A landscape with many valleys, sampled at points; each row gives a point and its height.
From any point a ball rolls to the lowest of the 2 points nearest to it. It stops when none of these is lower. Distance is the straight distance between rows; heights are no part of it.
q239 height 20.9: [133 112 120 120 122 174 130 147  97 138 119 160 150 162 116  72 131 139
 153 155 164  95 118]
q134 height 17.6: [156 142 186 118 112  98 126 111 100 141 109 123 115 163 131 103  94 128
 148  98 165 156 110]
q25 height 22.5: [108 121 150 110 119  93  98 130  98 126 130 144 109 151 134 129  94 150
 131 112 105 140 153]
q55 height 32.1: [109 200 159 120 145 149 158 119 152 125 136 128 131 107 149 153 115  85
  91  96 164 105  99]
q274 height 65.8: [103 163 173 111 134 166 137 159  73 139 118 188 148 146 155  90 117 152
 134 125 153  88 106]
q945 height 27.9: [103 123  90 139 130 115 130  75 167 131 153  95  88 169  76 160 108  67
 111 130 107 161 169]
q751 height 31.4: [164 166 141 114 126 168 152 130 144 126 132 128 170  95 138 106 139 123
 116 109 196  91  67]
q163 height 54.3: [ 75 131  94 127 146 162 126 155 127 127 154 151 130  94 134 169 149 146
 102 160  77  96 164]
q308 height 26.9: [120  65  58 120 126 152 100 131 127 106 177 149 147 151  76 103  98 149
  95 140 109 109 153]
q905 height 22.0: [ 46 149 114 150 145 134 128 131 116 154 139 158  92 167 135 157 124 105
 121 164  72 120 203]
q455 height 59.5: [170  98 112 103 115 152 112 133 119  99 165 152 179 123  98  78  91 162
  96 104 183  93  73]
q506 height 21.1: [155 138 127 137 124 166 173 118 136 170  87 106 117 169 122  70 162  77
 171 167 191 129  98]
q143 height 18.5: [144 135 125 104 123  67 120  96 166  98 166  95 122  96 127 179  87 125
  88  65 130 159 121]
q720 height 40.4: [222  54 134 142 117 113 135  69 150 135 136  92 136 155  80  95 147 100
 138 133 185 201  91]
q968 height 49.1: [154 137 131 151 124  87 149 100 191 119 119  66 115  90 131 190 156  86
 134 112 116 158 132]
q767 height 46.9: [ 90 130 149  80 131 101  94 136  93 110 171 167 121 142 137 134  57 168
  83  92 120 120 140]
q874 height 33.8: [157 112 144 158 106 114 133 105 123 160  82  98  95 175 114 107 140 100
 182 158 141 176 131]
q931 height 58.1: [174  96  90 116 127 162 134 121 148  95 168 133 174 113  94 101 118 139
  92 105 174 102  83]
q217 height 20.5: [172 135 177 124 110  80 128  86 125 134 118 103 117 147 121 127  98 114
 130  92 165 176 107]
q189 height 17.8: [153 116 107 148 119 190 144 155 109 154  84 130 149 138 122  64 184 127
 180 182 153 103 107]
q944 height 29.3: [115 158 171 127 129 109 129 145 110 127 109 136 124 112 158 140 128 146
 145 117 121 121 130]
q99 height 46.1: [102 134 133  88 135 129 108 143 100 107 168 168 147 118 132 133  82 175
  82 105 127 101 123]
q756 height 36.0: [104 147 109 112 132 209 146 144 108 143 140 176 153 157 114  80 123 122
 115 150 171  72 107]
q520 height 49.9: [172 144 150  96 122 111 121 136 139 102 156 131 169  83 145 124  95 169
  91  70 176 111  67]
q639 height 61.7: [ 60 137 112 130 147 172 129 150  84 157 143 196 121 189 131 108 131 131
 125 169 112  93 175]
q596 height 31.6: [181  81 114 133 117  80  93 158 141  95 122  88 147  46 150 146 146 205
 138 113  95 141 116]
q328 height 25.5: [130 155 155 155 125  97 148 109 152 150  91  85  90 140 140 159 145  79
 161 133 115 164 148]
q496 height 28.7: [134 140 138 120 124 139 129 120 121 132 128 139 135 150 118 102 103 119
 133 121 162 123 110]
q468 height 51.2: [ 54 189 133 135 152 138 141 125 144 134 154 139 100 117 149 187 115  96
  83 122 101 112 155]
q156 height 39.4: [158 146 165 152 114  97 130 138 129 140  82  91 123  97 156 140 160 140
 167 128 116 146 122]
q169 height 49.5: [172  84  73 149 128 137 154 105 194 104 138  74 141 106  93 139 177 101
 121 133 137 136 122]
q165 height 44.4: [125 117 120  97 131 137 105 159 114 103 158 156 158  90 135 123 106 186
  96 112 125  98 110]
q388 height 6.8: [117 151 188  89 128  87 102 152  84 111 140 151 132 109 171 126  79 189
 105  74 134 124 107]
q872 height 24.1: [134  78 109  99 119  79  82 109 107 102 154 145 118 150  95 116  58 151
  97 103 111 167 141]
q688 height 60.7: [104 177 129 110 150 204 158 150 119 125 142 164 173  70 153 129 145 135
  84 132 150  72  85]
q836 height 44.6: [179 152 163 108 116  88 136  98 156 116 151 100 143  97 135 150 106 121
 106  64 183 148  84]
q805 height 63.0: [109 182 153 117 137 191 152 157  89 135 111 170 164  90 165 112 154 150
 113 137 155  80  88]
q888 height 36.7: [208  96 126 148 116  92 132 125 167 109 120  74 152  58 135 152 167 154
 138 107 141 148 103]
q847 height 48.7: [ 96 129 153 126 133  59 100 145 112 122 121 120  95 115 169 182 117 157
 141 115  49 153 179]
q486 height 26.8: [125 183 218 145 130  99 153 117 103 158  76 121  86 175 163 106 117  96
 171 107 164 160 105]
q278 height 27.5: [147 136 160 149 122 123 117 171  87 144  77 132 140 103 172 107 173 179
 186 151 102 125 130]
q568 height 50.3: [ 91 140 169 127 142  97 119 166  86 128 109 153 122 105 183 147 147 176
 148 133  66 128 162]
q446 height 31.2: [128 110 104 134 121  80 110 109 164 108 145  87 107 106 116 188 114 126
 117 108  77 158 153]
q554 height 43.4: [166  39  82 132 114 108  93 111 123 109 130 124 131 153  78 103 109 144
 137 141 108 165 141]
q176 height 17.2: [140 102 101 112 127  92 119  79 170 101 173 111 123 133  85 155  86 102
  75  86 127 165 135]
q668 height 20.4: [154 103 141 138 111  96 101 150 102 124 101 118 132 117 145 117 140 173
 168 137 106 139 138]
q631 height 60.8: [ 69 138 122 140 144 172 140 154  83 170 110 186 117 189 145  96 157 119
 155 182 114  96 167]
q549 height 57.9: [ 74 152  78 149 149 173 143 132 172 127 162 126 122  89 117 181 153  97
  86 156  93 102 157]
q321 height 53.3: [103 163 102 150 140 152 157 109 183 131 133  96 115 108 129 173 157  61
 121 141 116 124 141]
q828 height 25.8: [104 189 138 135 141 163 158 115 159 138 127 120 126 125 142 148 135  66
 113 127 156 105 113]
q50 height 24.6: [117 167 132 142 133 173 171 125 136 168  88 116 113 164 136  93 152  70
 156 162 171 115 102]
q414 height 41.5: [142 104 112 107 125 109 104 136 138  95 158 127 147  91 119 141 106 166
  99 103 123 118 118]
q598 height 35.4: [ 87 134 116 128 131 164 132 129 107 157 128 165 115 195 110  89 114 102
 137 161 146 107 143]
q644 height 49.7: [135 114 130 114 121  51  97 130 157 101 140  86 113  67 149 188 108 171
 105  82  85 161 134]
q374 height 41.2: [219  47 122 146 108 109 120  90 144 116 127  93 150 133  88  97 136 134
 139 136 158 181  99]
q15 height 58.0: [110 143 124 107 128 140 134  96 129 135 150 143 113 187 101 110  78  82
 103 110 167 129 121]
q835 height 8.6: [131 117 167  79 121  86  82 147  74 104 145 166 137 131 142 106  61 198
 104  83 140 129 113]
q316 height 40.2: [ 79 144  94 163 146 184 153 149 128 170  93 135 115 146 143 117 189  88
 158 200 102 107 154]
q646 height 11.8: [137  86 113 100 115 129  93 129  93 111 157 168 149 165  98  79  74 164
 109 121 144 116 120]
q232 height 16.5: [145  98 152 120 114 102  90 163  70 128 109 149 133 137 152  94 125 198
 167 133 103 125 141]
q458 height 24.4: [186 107 143 129 113  83 130  90 153 117 133  91 128 119 111 142 118 113
 125  98 151 178 110]
q184 height 47.8: [ 64 196 135 138 156 196 168 137 129 147 128 159 135  90 160 155 146  94
  82 151 129  87 124]
q386 height 21.0: [102 125 182 110 134 102 104 154  43 132 118 186 115 175 168  95 104 184
 157 120 112 128 161]
q848 height 33.4: [109 117 117 127 120 144 125 107 116 143 128 142 108 192  92 102 104 102
 143 143 136 133 148]
q669 height 49.4: [ 81 157 169 132 144  81 119 154 102 126 115 139  99 111 183 171 130 152
 141 121  64 133 174]
q158 height 51.4: [149 142  92 122 139 190 163 111 175 117 161 116 156 121  98 114 143  89
  93 116 189  92  87]
q714 height 76.3: [123 109  96 134 130 161 129 164 122 133 120 138 153  93 140 127 178 157
 146 171  92 100 143]
q306 height 55.8: [107 147  86 146 140 170 152 126 175 123 137 115 131  93 118 164 162  91
 113 146 106 107 136]
q946 height 44.7: [118 125 129 104 130  94 106 152 128 107 145 124 128  84 151 157 111 179
 104 103  97 128 133]
q822 height 21.9: [127 166 175 137 124  77 143 101 150 133 108  90  95 125 152 168 120  90
 143 107 121 164 136]
q451 height 7.4: [143 130 105 129 132 131 147  93 174 115 153  99 123 134  97 146 120  83
 110 112 151 132 126]
q10 height 55.3: [148 118  82 127 137 206 146 139 141 122 135 139 172 113  97  90 162 125
 124 147 160  78  93]
q466 height 56.5: [ 95 173 143 119 136 138 140 105 143 135 149 135 107 165 117 140  90  81
 102 108 150 124 132]
q723 height 25.6: [183  85 139 139 109  83  92 155 112 116 111  99 134  83 147 130 136 195
 159 125 106 147 125]
q557 height 37.1: [127 208 175 118 134 114 156 104 160 128 137 113 128 105 159 167 109  84
  94  78 165 123  99]
q460 height 42.2: [196  31  90 149 113 108 108  98 138 100 127 106 143 139  72  99 131 143
 131 141 130 170 116]
q779 height 30.5: [152  88 130 128 116  86 118  68 139 133 120 109  96 179  79 130  98  86
 134 123 126 199 142]
q867 height 15.7: [164 137 128 142 126 178 147 155 113 151  84 127 165 113 144  74 180 137
 163 157 162 100  87]
q191 height 64.6: [151  72  73 140 132 128 107 164 149  92 140 111 160  57 127 154 165 185
 121 140  73 109 128]
q86 height 50.4: [106 137 158 172 127 120 137 152  92 166  51 130 101 151 173 113 184 128
 208 177  82 146 167]
q997 height 32.5: [184 170 208 135 113  91 154  94 140 149 104  83 114 137 146 126 123  86
 148  91 199 180  92]
q959 height 60.4: [ 94 147  95 113 136 165 128 118 139 116 188 151 134 136  94 142  90 114
  68 114 138  98 129]
q240 height 26.0: [ 83 133 100 143 132 121 129  99 159 143 141 110  83 163 106 168 118  77
 129 142  86 148 180]
q410 height 77.3: [109  92  72 135 138 161 116 177 119 120 126 145 151  85 134 142 181 177
 136 181  62 100 162]
q290 height 59.0: [ 97 145 107  99 132 167 131 101 134 123 178 157 125 170  84 116  72  93
  78 110 165 109 118]
q829 height 56.6: [144 124 103 111 132 203 140 150 127 112 150 162 180  99 108  91 141 150
 106 134 170  68  86]
q816 height 51.1: [127 145 116 145 133 116 142 110 179 120 123  87 111  95 128 180 148  90
 128 125 107 142 148]
q869 height 28.8: [171 132 123 117 124 116 138 124 171  96 152 101 158  69 127 153 133 133
  97  86 153 119  96]
q540 height 42.8: [ 96 146  97 130 134 184 148 121 146 142 140 136 120 160 107 120 126  84
 116 152 144 101 130]
q310 height 22.2: [ 89 158 156 146 126 107 131 118 120 147 103 135  89 174 138 136 112  92
 150 132 109 140 163]
q842 height 47.0: [107 148  92 121 143 193 154 118 159 129 163 140 139 139  96 118 127  78
  92 132 164  90 114]
q603 height 57.4: [ 98 139 129 122 138 101 115 161 132 112 133 120 132  51 168 192 149 171
 111 127  57 122 148]
q136 height 24.7: [115 144 155 115 124 113 120 125 113 130 123 141 122 151 137 125 100 129
 135 113 130 127 130]
q487 height 24.2: [ 62 144 109 144 137 117 116 120 143 133 141 126  85 146 123 177 118  95
 118 146  69 131 195]
q633 height 52.7: [124 116 155 165 114  91 120 142  96 157  68 113  96 155 154 121 167 140
 210 166  76 155 173]
q902 height 61.3: [132 103  94 118 136  96 111 141 169  89 166  95 140  48 130 190 127 169
  84  93  89 129 127]
q636 height 38.5: [ 69 162 116 142 145 178 147 135 119 158 124 158 107 168 130 116 132  87
 131 165 130 101 147]
q254 height 19.8: [ 53 155 149 132 140 128 126 134 101 144 135 165  99 164 151 151 110 119
 122 140  96 121 173]
q110 height 19.3: [145 112  98 134 122 190 144 141 114 152 107 146 147 170 104  53 150 121
 167 171 177  94 104]
q146 height 30.2: [ 80 185 129 154 147 177 180 134 138 172  79 130  95 162 156 102 167  52
 149 178 150 106 117]
q656 height 17.9: [ 71 126 142 122 137 124 111 142  82 141 136 186 104 187 141 116 107 141
 139 147  97 123 180]
q594 height 19.1: [185 129 138 136 122 168 161 128 130 150  94 106 140 148 122  68 164 103
 174 149 205 121  79]
q692 height 19.2: [ 88 114 136 129 128 122 106 148  64 148 115 181 111 194 144  95 126 156
 167 158  94 123 177]
q111 height 22.1: [105 137 162 141 132 137 136 157  73 158  82 162 121 170 158  89 148 139
 178 157 117 116 148]
q494 height 67.6: [160  74  85 150 118 114 106 152 151 106 114  97 146  78 117 145 169 170
 150 151  75 131 139]
q821 height 29.2: [156 166 204 147 118  84 149  94 121 156  87  94  92 158 149 123 122  92
 166 108 170 177 111]
q951 height 15.3: [156 145 186 111 113 106 114 132  88 127 119 143 137 146 140  89  88 156
 136  92 170 130  98]
q640 height 12.7: [182 121 156 105 111 114 110 128 104 118 135 136 154 137 120  86  88 157
 118  93 185 131  84]
q502 height 54.4: [103 107 141 148 120  92 108 130  93 151  91 137  90 185 140 121 140 133
 191 158  76 154 184]
q768 height 57.5: [103 101  91 149 122 143 127 135 112 164  99 138 105 199 112  96 155 105
 184 192 104 131 170]
q689 height 21.2: [146  64  62 136 129 124 117 102 165  92 164 107 132 126  78 138 120 125
 100 121 107 142 143]
q986 height 46.5: [170  68  95 149 120 122 132  92 163 132 126  87 116 159  76 119 154  91
 147 153 129 170 132]
q489 height 25.7: [156  80  87 136 124 126 119 119 156 103 137 103 139 112  96 132 142 137
 125 129 113 131 132]
q584 height 18.9: [126 157 163 117 124  75 127  89 142 125 136 101 100 139 133 169  89  94
 115  88 128 173 130]
q758 height 49.8: [ 46 183 122 145 157 180 151 129 131 149 150 160 109 111 144 167 132  95
  80 152 106  92 155]
q855 height 29.4: [134 107 111 132 120 102 131  59 161 134 129  95  87 175  75 149 108  62
 125 130 122 191 153]
q493 height 35.7: [190 120 167 148 110 114 142 102 125 165  90  89 112 163 123  98 147 106
 181 144 173 178 104]
q955 height 35.6: [ 70 161 106 165 146 172 167 131 140 178  94 126  89 172 143 120 167  55
 153 191 119 111 151]
q804 height 7.5: [107 146 128 146 126 148 140 135 128 150  96 132 119 144 140 118 150 106
 157 158 125 117 138]
q337 height 12.4: [121 136 137  81 131  94 105 126 133  92 180 138 138 101 129 155  66 163
  72  69 141 119 108]
q319 height 59.2: [108 116 100 119 139  99 108 157 158 100 150 105 129  41 148 199 141 171
  96 113  65 127 143]
q36 height 31.7: [140 107 125 122 113 112 117  87 126 136 124 123 102 181  87 114  95  98
 138 134 139 167 133]
q218 height 47.2: [165 138 155 134 119  57 139  85 181 122 128  65 105 104 133 192 132  95
 129  93 125 191 128]
q660 height 38.1: [181 169 186 122 115  92 147 103 151 130 124  94 130 108 146 143 128 109
 127  81 185 152  87]
q406 height 15.4: [118 134 116  95 130  91 109 110 161  97 184 116 124  96 121 178  71 142
  60  69 123 135 121]
q400 height 31.5: [187  97 107 139 120 116 122 130 163 102 130  91 152  82 115 137 156 149
 130 117 125 137 114]
q680 height 9.5: [121 150 168  87 127  89 103 140 111 101 156 145 133 105 149 147  72 169
  88  62 143 126  98]
q149 height 73.1: [139  89  70 153 122 181 142 152 139 143 101 124 146 130 111  99 191 125
 168 187 114 103 134]
q270 height 25.4: [143  50  72 115 126 128  87 114 130  86 175 149 145 145  67  99  81 156
  86 121 121 127 139]
q265 height 16.0: [149 154 167 108 118  52 124  87 154 114 143 100 114 115 132 168  82 116
 101  58 150 178 111]
q264 height 13.8: [138 131 106 118 134 117 143  74 185 111 176  96 120 132  89 162 103  75
  84  91 149 149 133]
q54 height 10.7: [160  69 126 102 111 105  77 128  81 110 141 165 143 161 103  68  67 176
 121 116 143 143 115]
q649 height 56.2: [ 53 145  87 151 151 165 137 140 139 135 155 148 112 104 128 177 152 112
  95 171  69 102 182]
q139 height 74.9: [100 121  96 138 135 181 133 151 115 145 119 155 140 134 125 110 166 135
 143 177 105  95 148]
q792 height 45.7: [184 144 180 145 109  59 140  94 165 134 105  59 105 102 143 172 138 103
 147  99 139 196 116]
q235 height 47.7: [180  66  82 149 121 139 154  85 180 114 138  78 135 135  72 117 170  91
 135 143 152 152 118]
q962 height 42.3: [128 178 183 104 136 139 134 161  92 120 125 163 158  87 169 114 117 174
 112  95 158  98  79]
q591 height 28.3: [149 143 155 169 117 106 155 107 156 160  69  65  88 136 139 144 176  76
 193 160 126 172 139]
q3 height 29.1: [132  77  70 122 122 164 111 128 120 118 151 153 145 164  84  95 121 136
 130 157 124 106 143]
q5 height 36.8: [110  82  77 128 122 115 100 124 137 117 150 123 113 139  97 145 121 137
 126 149  68 136 182]
q990 height 23.0: [111 126 132 126 125 157 128 156  83 146 110 171 134 163 138  86 135 146
 161 162 131 100 136]
q469 height 21.5: [ 94 129 172 103 129  86  95 142  66 128 132 173 111 165 156 118  80 168
 131 106 107 134 153]
q973 height 63.4: [ 99 154 166  90 132 145 118 146  76 119 156 190 140 158 134  97  77 161
 100 101 161  89 114]
q989 height 54.0: [124 151 175 139 125  67 114 151 121 125  91  97 112  76 184 167 140 161
 155 113  78 149 143]
q60 height 24.0: [ 85 162 182 130 129  88 122 108 102 143 105 138  81 188 142 127  85  96
 147 107 117 161 153]
q967 height 56.0: [108  89 110 159 109 111 121 128 107 163  87 126  92 191 118 114 149 113
 196 183  85 158 183]
q713 height 43.0: [147 174 160 107 130 105 145  94 168 117 158 110 134 106 134 165  99  92
  90  67 177 138  97]
q71 height 55.9: [114 146 154 131 130  87 111 169 120 117 103 118 124  59 186 172 159 177
 137 112  66 140 141]
q566 height 44.5: [129  43  75 122 116 101  81 101 109 114 140 138 116 167  76 110  89 143
 127 143  79 167 173]
q827 height 41.3: [ 90 155  97 140 149 214 159 152 125 145 123 155 156 109 134 125 168 105
 108 171 130  79 113]
q826 height 54.7: [ 95 171 132 121 140 132 141 105 162 123 160 122 113 127 118 168  96  82
  81 104 138 121 132]
q123 height 43.7: [112  94  92 147 116 119 129  96 140 151 112 107  88 192  85 133 125  82
 159 160 100 167 168]
q685 height 23.5: [116  90 126  99 126  71  79 122  97 118 148 141 109 150 123 133  68 160
 113 103  97 158 159]
q81 height 53.8: [194 111 136 114 111 108 120 130 138 101 146 117 166  89 126 114 117 166
 107  84 174 126  75]
q610 height 10.6: [164 113 156  92 112 102 104 103  93 119 144 156 139 164 106  76  60 143
 110  90 180 148  95]
q820 height 24.3: [136 125 154 149 122 143 120 170  74 156  74 152 140 142 155  73 172 161
 193 159 120 113 129]
q28 height 44.9: [ 90 188 114 139 150 212 172 136 139 146 122 146 153  94 146 134 164  88
  94 154 142  84  99]
q942 height 32.9: [135 152 171 152 129 108 127 161 108 134  72 117 127  83 180 136 173 159
 177 138  89 130 131]
q301 height 14.9: [134 113 150 109 125 125  97 167  79 122 121 165 148 122 150 101 125 198
 144 129 120 107 124]
q717 height 63.9: [130 156 164  95 120 154 123 139  89 124 145 176 154 142 128  85  84 151
 107  95 187  89  85]
q248 height 62.9: [ 75 158 148 104 141 156 125 140  87 135 159 192 124 159 132 118  90 142
 100 128 133  94 142]
q124 height 9.6: [149 101 151  91 111  83  83 115  85 112 142 151 133 149 120  94  57 169
 107  89 146 155 110]
q492 height 69.9: [155  84  75 162 126 135 126 154 159 115 106  92 146  78 120 136 197 150
 167 170  71 124 149]
q64 height 51.6: [140 136 161 128 119  47 108 135 144 111 111  79 108  68 169 194 124 160
 134  93  86 165 133]
q592 height 25.2: [108 170 203 132 131  94 140 118  85 148  93 137  88 191 152 103  95 110
 161 102 146 151 134]
q984 height 31.0: [137 127 138 158 118 127 150 120 141 166  72  91  99 156 132 117 171  85
 190 169 133 151 130]
q957 height 17.3: [162 136 115 123 128 140 145 116 167 111 138 105 140 104 115 139 138 102
 113 113 163 123 104]
q710 height 51.3: [ 83 136 149 107 148 117 113 180  82 122 130 170 130  90 187 157 144 196
 115 142  76 114 163]
q233 height 61.6: [128 109  87 131 137 127 116 163 158 101 138 107 151  29 142 180 170 172
 106 132  68 111 131]
q716 height 17.1: [ 96 159 158 155 133 129 147 132 118 159  81 127  94 171 153 115 140  88
 173 152 125 135 144]
q26 height 38.0: [ 99 146 100 128 140 228 159 155 113 148 132 171 158 131 124  93 158 121
 117 172 154  69 108]
q201 height 39.6: [114  63  78 147 116 108  96 123 127 131 127 120 105 157 101 135 136 133
 161 170  60 156 192]
q731 height 18.7: [137  84  83 113 131 104 105 103 153  88 175 119 127 125  86 143  85 131
  76  95 116 141 135]
q813 height 64.7: [ 98 195 180 125 143 179 162 146  85 140 106 176 152 125 168  92 131 123
 123 125 168  83  89]
q313 height 42.0: [103  79  94 142 112  99 106  99 123 142 123 122  91 190  91 137 114 109
 160 154  76 173 190]
q324 height 46.6: [175 123 141 119 125  54 112 124 158  98 139  77 128  55 151 180 120 164
 111  72 119 162 106]
q901 height 55.7: [157 106  79 125 134 171 145 130 173  90 165 120 169  95  94 119 145 129
  94 114 153  89 101]
q449 height 45.1: [138  72  90 149 114 130 131  91 137 146 111 104  97 193  77 104 140  87
 162 167 124 172 152]
q467 height 25.3: [138 168 133 126 133 190 162 142 130 133 115 138 163 101 136 107 151 108
 122 136 177  82  77]
q809 height 52.3: [ 75 145 131 115 152 145 121 171 100 124 145 168 142  86 157 163 141 172
  97 151  80  98 159]
q398 height 17.4: [100 165 139 141 133 145 149 124 147 144 112 127 111 137 144 143 137  94
 137 135 131 119 129]
q994 height 39.2: [217  89 148 139 119 116 159  72 159 149 133  79 135 150 103 104 156  83
 151 134 197 188  84]
q175 height 13.3: [132 107 135  94 122 132  97 153  78 114 144 176 154 142 128  86  94 188
 122 124 138 101 118]
q295 height 43.5: [187 142 176 151 111  72 129 117 141 134  96  72 120 101 150 146 146 130
 158 107 135 176 115]
q131 height 73.9: [107 104  77 147 127 191 139 164 109 158 103 156 141 152 118  81 185 130
 177 200 114  90 145]
q266 height 31.3: [140  94  85 117 128 175 119 138 117 114 159 158 160 143  89  87 113 151
 112 136 149  87 117]
q740 height 61.9: [ 76 146 112 120 141 164 127 123 119 134 169 166 121 159 112 130  99 122
  96 136 128 102 154]
q938 height 52.8: [ 93 170 129 125 139 125 136 122 156 120 146 122 115 104 134 182 114 110
  96 112 111 120 138]
q178 height 43.8: [ 90 137 108 176 133 155 150 147 130 170  69 119 105 143 152 124 195  89
 185 196  94 124 160]
q253 height 54.9: [141 112  72 132 146 153 141 116 190  90 179 102 151  92  94 155 141 116
  71  99 133 104 119]
q937 height 43.9: [ 72 155  85 154 153 209 157 148 130 164 116 153 130 131 137 122 179  96
 128 194 112  90 137]
q463 height 58.3: [121 148 110 110 141 194 145 154 128 116 156 156 177  82 123 124 140 151
  81 129 148  74  96]
q914 height 37.9: [133 192 186 118 128 123 138 145 115 126 117 137 145  91 177 135 123 146
 116  85 158 111  83]
q121 height 17.7: [189 120 120 143 121 173 147 135 135 137  96 109 162 113 118  78 179 124
 165 150 179 107  83]
q186 height 37.3: [208 110 173 135 111 110 139  81 130 149 113  94 124 160 110 102 128  96
 150 122 194 186  92]
q604 height 24.5: [146  64  93 105 123 105  88  98 118 103 165 154 136 159  72  94  66 143
  88 111 126 155 133]
q159 height 51.9: [162  88  79 136 136 134 140 100 198  87 164  84 150 103  86 149 152 106
  91 109 137 129 121]
q601 height 33.9: [118  90  86 128 129 100 106 125 156 103 153 105 115 105 106 174 126 138
 110 127  69 133 161]
q298 height 33.7: [119 133 116 102 127 177 129 136 112 124 158 170 153 152 105  92  97 133
 105 130 161  88 108]
q725 height 59.3: [ 75 131 105 153 135 164 148 146 107 174  97 157 101 200 133  97 154  96
 170 182 119 118 163]
q427 height 19.7: [140 161 123 136 136 196 162 154 127 145  93 126 162 100 150  96 183 108
 143 159 166  89  86]
q418 height 47.3: [119 128 126 176 125 136 140 156 122 167  53 108 113 125 156 123 205 118
 205 187  86 137 154]
q915 height 36.9: [164 109 106 100 131 104 116 130 159  82 173 112 159  70 122 150 110 162
  73  78 147 118  89]
q526 height 37.7: [167 173 165 106 124 139 148 116 131 124 138 128 155 123 140 106 112 113
 116  84 214 106  69]
q887 height 71.8: [140  97  76 164 129 168 136 151 144 136  92 105 145  91 125 126 212 125
 169 186  88 110 142]
q765 height 33.0: [112 180 196 127 136 108 136 153  94 128 101 149 129 105 184 130 129 157
 135  99 126 122 107]
q535 height 47.5: [122  97 134 115 126  54  85 153 119 111 125 107 110  90 158 177 119 184
 129 111  59 157 162]
q372 height 33.3: [154 157 162 113 117 128 137 115 132 129 123 123 140 134 128 117 113 110
 126 101 181 127  86]
q331 height 45.5: [139 162 161  91 128 129 126 151 117 107 150 158 162  88 148 127  98 171
  91  80 168  99  73]
q899 height 46.3: [108 115 139  99 135  77  81 169 103 107 138 134 121  81 169 168 113 199
 114 108  76 133 151]
q916 height 20.3: [100 132 171 134 137 120 118 160  53 142 100 181 117 173 163  84 131 168
 175 142 111 122 161]
q774 height 28.4: [157 110 121 131 119  85 122 104 157 108 139  95 120 110 113 162 117 123
 118 104 111 163 132]
q98 height 42.4: [182 130 140 137 118  69 128 126 171 107 124  68 134  53 151 179 153 143
 125  92 121 156 111]
q211 height 53.9: [157 111  78 123 134 197 152 120 152 117 149 129 156 142  85  80 141 101
 110 140 185  91  93]

For each start below, name the point where the ball stops.
q554 | q265
q492 | q451
q274 | q916
q520 | q916
q10 | q656
q836 | q804
q631 | q316
q298 | q916
q816 | q916
q902 | q451
